The views of a scene show one set of named points, each view turned or mirrored, shifted and resized as a whole, with a little noise and some points left out.

Scene 1
View 1
j344: -10,11,9,-11,-16,-8,-23,-6,7,12,-3,3,12,-4,-1,-1,4,13,13,-15,-8,-1,4
j268: -6,-3,8,-13,-14,-1,-10,-3,15,10,-4,15,-1,4,-15,-8,-3,17,6,-12,-2,-2,15
j410: -6,2,10,-3,-9,-10,-11,-9,-6,12,2,5,7,2,-12,-7,4,7,16,-24,-1,-5,8
j832: -1,-10,6,-4,-6,-8,6,-9,1,9,3,12,0,9,-27,-11,-2,16,6,-21,5,-5,18
j973: 8,-3,12,-2,-2,-12,-4,-5,-1,13,2,-4,2,1,-13,-1,2,15,2,-6,-7,-4,9
j476: 1,-21,10,-17,-11,6,2,5,26,9,-9,35,-20,15,-38,-18,-15,18,0,-20,8,-11,27
j526: -4,13,10,4,-11,-7,-20,-16,-5,13,14,-17,11,-9,12,1,11,10,11,8,-14,14,7
j119: 6,4,18,-16,-9,-8,-26,9,15,15,-13,3,1,-4,-4,4,-2,15,3,-7,-14,-11,1
j304: 5,0,17,-4,-4,-10,-15,0,-2,15,-1,0,0,0,-11,-2,1,6,11,-16,-6,-9,6
j784: 6,-9,11,-2,-3,-7,-1,-5,1,12,2,5,-5,6,-21,-7,-2,13,4,-11,-2,-5,15
j648: 6,-8,13,-3,-6,-3,-5,-3,6,12,3,5,-7,5,-16,-7,-2,13,2,-4,-4,-1,16
j689: -7,-9,7,-12,-17,8,-7,-4,23,7,0,22,-9,7,-18,-14,-6,17,3,-6,1,4,23
j309: 2,-1,9,-3,-7,-8,-6,-9,3,10,5,-4,3,-1,-8,-3,3,17,3,0,-7,4,12
j333: -7,2,7,4,-10,-5,-7,-18,-7,11,14,-3,6,0,-5,-8,7,10,12,-7,-3,9,15
j537: 1,14,13,-2,-5,-21,-19,-9,-13,16,2,-17,20,-9,4,7,11,10,13,-12,-13,-3,-5
j818: 0,-11,8,2,-4,-6,7,-12,-5,9,8,8,-3,9,-25,-13,0,11,9,-18,6,-2,20
j192: 4,-5,17,-5,-10,5,-18,2,15,13,3,8,-15,2,-8,-8,-4,8,4,1,-7,1,17
j166: 1,-7,7,-14,-11,0,-4,-2,24,8,-4,11,-4,3,-14,-6,-5,26,-6,5,-5,3,17
View 2
j344: 14,-6,-19,-1,6,-2,5,2,-7,-6,4,-14,-3,14,-1,-1,-6,12,2,-8,-5,17,-13
j973: 6,4,-18,-3,6,-1,12,-1,4,-2,1,1,-6,1,-3,1,-3,-1,-2,-8,-3,3,-11
j648: 10,2,-14,-1,0,-2,7,1,3,-7,1,0,-3,-3,-2,2,2,3,-4,-8,2,-5,-7
j304: 11,-1,-19,-4,9,-2,9,-4,3,-4,1,-7,0,9,-10,4,-3,1,-3,-9,-1,6,-8
j832: 16,-2,-11,-3,-6,5,11,-2,12,-4,0,-7,-11,-5,-8,-5,-1,3,-1,1,-3,-8,-3
j784: 11,2,-14,-2,0,1,10,-1,8,-5,1,-1,-5,-3,-6,1,1,1,-3,-5,-1,-6,-5
j333: -1,-8,-12,0,9,-4,9,3,-1,-3,-7,-9,-8,3,-3,-5,-5,14,1,-9,-10,3,-17
j268: 21,-3,-14,1,-7,1,3,3,0,-10,5,-9,-5,1,1,-1,1,10,-1,-5,2,0,-5
j818: 9,-2,-10,-2,-2,3,12,-1,11,-4,-4,-5,-10,-7,-9,-5,-1,4,-1,-2,-5,-11,-6
j526: -10,-5,-17,2,19,-10,7,7,-11,-2,-6,-3,-5,9,5,-1,-5,14,1,-16,-10,13,-26
j410: 12,-7,-14,-3,6,1,10,-3,5,-3,-1,-15,-5,9,-12,-2,-6,7,0,-4,-7,5,-8
j119: 20,5,-25,-2,4,-3,3,-1,-7,-8,11,-4,3,14,1,8,-1,0,-4,-11,5,17,-8
j192: 13,0,-15,1,2,-7,1,4,-4,-12,2,-1,5,1,1,8,7,8,-6,-13,6,-6,-7
j537: -1,-2,-23,-5,20,-3,13,-2,-3,3,0,-8,-6,18,-6,0,-12,2,2,-11,-11,24,-20
j476: 37,1,-10,0,-22,6,2,0,11,-16,9,-5,-2,-11,-4,2,9,3,-6,1,12,-20,11
j309: 4,1,-16,0,5,-2,9,4,-1,-4,0,0,-7,0,2,-1,-2,6,-1,-9,-4,3,-14
j689: 23,-3,-11,4,-12,0,0,6,-1,-15,4,-6,-3,-6,4,-1,6,14,-3,-5,5,-10,-3
View 3
j304: -2,-1,-1,4,-3,0,3,1,-4,-2,3,-2,-1,-3,2,2,8,-1,-8,-3,3,-4,1
j192: 1,-3,1,4,-1,-5,1,-4,-1,1,-6,5,2,1,-10,2,6,2,-2,-2,10,-4,-2
j689: -3,-4,5,4,-10,-10,2,-8,-6,4,-7,9,5,2,-6,4,-2,5,4,-2,6,-11,-4
j119: -3,2,2,9,-2,-1,-3,-1,-5,-6,4,-1,-7,-1,-3,-1,11,-6,4,1,7,-4,-3
j973: -2,-1,-6,4,-2,0,4,-3,2,2,-2,-2,0,-3,5,0,5,2,-4,1,1,-4,-1
j268: -3,0,4,5,-10,-7,3,-4,-5,1,-2,5,2,-2,-1,3,2,1,5,0,5,-10,-1
j818: -3,-6,-4,0,-8,-3,8,-5,-2,6,-5,2,6,-2,7,5,-3,7,-8,-3,-2,-10,0
j166: -3,-2,-1,5,-5,-7,0,-9,-2,3,-7,6,0,2,-3,0,1,3,10,3,6,-9,-6
j410: -2,-1,1,3,-10,-2,7,2,-5,-1,3,-1,3,-6,7,5,5,0,-8,-2,2,-8,4
j309: -1,0,-6,3,-4,-3,7,-1,4,2,-4,0,3,-4,4,1,5,2,0,4,5,-5,1
j526: 5,6,-7,5,-4,-5,11,7,11,-3,-3,-4,7,-11,3,0,13,-3,-1,9,13,-2,9
j537: -1,6,-6,7,-5,2,7,9,3,-6,6,-9,-1,-11,12,0,14,-6,-5,6,5,-2,7
j832: -5,-6,-1,1,-9,-3,6,-6,-5,5,-3,3,4,-1,7,5,-3,7,-6,-4,-4,-11,-2
j333: 1,1,-4,3,-9,-5,11,4,4,1,-3,-1,9,-8,6,4,6,2,-5,3,7,-7,7
j648: -1,-3,-3,3,-2,-3,3,-5,-1,3,-5,3,2,0,-1,2,2,4,-3,-1,3,-6,-2
j476: -7,-10,8,2,-8,-7,-4,-16,-15,7,-6,12,0,9,-7,5,-8,9,0,-10,-2,-14,-11
j344: -2,4,3,7,-11,-6,5,4,-4,-5,4,-1,1,-8,4,2,10,-5,2,3,7,-8,4
View 4
j973: -1,-4,-3,-4,1,1,-12,-1,-8,0,3,-3,2,-2,-9,-5,-4,2,-5,0,0,3,-6
j304: -3,-5,-4,-4,4,3,-13,2,-10,-4,2,-7,-2,-4,-4,-6,-3,7,-12,1,-3,-5,-6
j526: -5,-18,-2,1,-2,5,-7,2,0,-4,8,-14,4,0,6,1,-6,-8,-1,-11,-13,6,4
j119: 1,-9,-8,-12,7,5,-9,6,-16,1,8,-6,-5,-17,-3,-9,1,11,-10,-1,-11,1,-9
j333: 0,-6,-1,1,2,2,-7,5,-1,-4,-1,-10,3,3,0,-1,-10,-9,-3,-2,-4,-1,1
j344: 3,-10,-1,-8,6,7,-5,13,-8,-2,1,-8,-4,-10,3,-6,-7,1,-6,1,-13,-4,-3
j784: 3,5,-7,-3,6,-1,-12,0,-9,-1,0,-3,1,-1,-11,-5,-6,0,-8,3,5,-1,-9
j410: 1,-3,1,-4,5,4,-10,8,-5,-4,-5,-6,-2,-1,-2,-5,-9,1,-9,5,-2,-10,-4
j537: -8,-22,9,-3,-6,8,-12,5,-3,-3,4,-7,-1,-1,3,-5,-5,7,-4,-3,-12,-2,-1
j166: 12,6,-14,-11,10,-1,-2,5,-13,7,6,0,1,-12,-14,-6,-5,-6,1,1,-2,11,-9
j268: 9,5,-10,-9,11,2,-4,9,-11,1,-1,-5,-3,-10,-6,-7,-7,-3,-6,5,-3,-1,-7
j476: 16,26,-20,-12,21,-5,-5,7,-19,3,-5,1,-3,-14,-19,-10,-5,-1,-13,13,10,-4,-16
j818: 5,8,-3,-1,6,-1,-10,3,-5,-1,-5,-2,3,3,-13,-4,-9,-5,-5,6,8,-4,-6
j648: 3,4,-11,-4,7,-1,-10,0,-10,0,3,-5,2,-4,-9,-4,-4,-2,-7,0,2,2,-7
j192: 3,5,-19,-4,12,-1,-8,0,-13,-2,6,-11,1,-10,-4,-4,-1,-3,-12,-3,-3,3,-6
j689: 13,13,-17,-8,16,-2,-1,8,-12,1,0,-6,-1,-11,-8,-5,-7,-10,-7,4,0,0,-7
View 5
j832: -6,5,-2,2,10,6,7,3,5,8,6,-4,-12,-6,6,-3,0,-5,-11,7,-5,4,1
j526: 3,-8,2,-8,8,-17,9,11,2,11,-3,-11,-14,6,6,-7,-3,-7,21,-5,12,-5,-9
j309: -3,-1,3,-2,6,-6,9,9,-1,8,1,-6,-10,1,5,-5,1,-3,5,1,2,-1,-3
j784: -7,4,0,2,5,0,8,6,0,5,3,-2,-10,-3,5,0,-2,-4,-6,5,-3,4,-3
j689: -9,5,4,-1,2,11,8,-9,-6,10,2,-14,-3,-3,11,-2,-1,4,-8,6,0,-5,-2
j333: 0,-2,-3,-4,12,-6,8,5,7,12,2,-9,-16,0,6,-6,-3,-8,9,0,6,-3,-6
j973: -3,0,2,-1,5,-7,8,12,-1,6,0,-2,-11,-1,3,-2,-1,-4,1,3,-1,4,-2
j304: 2,0,-2,-3,0,-11,8,8,1,6,-6,-5,-9,-4,9,2,-10,-4,2,4,-4,10,-2
j648: -8,2,1,2,3,-1,8,5,-4,4,0,-5,-8,-2,6,-1,-2,-2,-3,4,0,1,-5
j268: -2,3,4,-4,2,4,8,-3,-2,11,-1,-12,-5,-4,10,-2,-2,2,-4,5,-3,0,2
j119: 5,-1,7,-6,-7,-10,9,6,-7,7,-10,-9,0,-2,10,2,-7,5,4,3,-6,9,3
j166: -8,2,10,-2,0,5,9,2,-10,8,0,-10,-1,0,6,-3,5,6,-3,4,-1,-5,1
j192: -9,2,2,0,-3,-3,8,0,-9,4,-5,-10,-4,0,10,2,-7,1,-1,3,3,-2,-9
j410: 4,0,-5,-4,8,-4,8,2,9,11,0,-7,-14,-5,9,-2,-8,-7,1,4,-3,7,0

In a view up to two points have been moved. Name them for each view, in the order of its rows, or write -.
view 1 -> j333, j818
view 2 -> -
view 3 -> j268
view 4 -> j166
view 5 -> j304
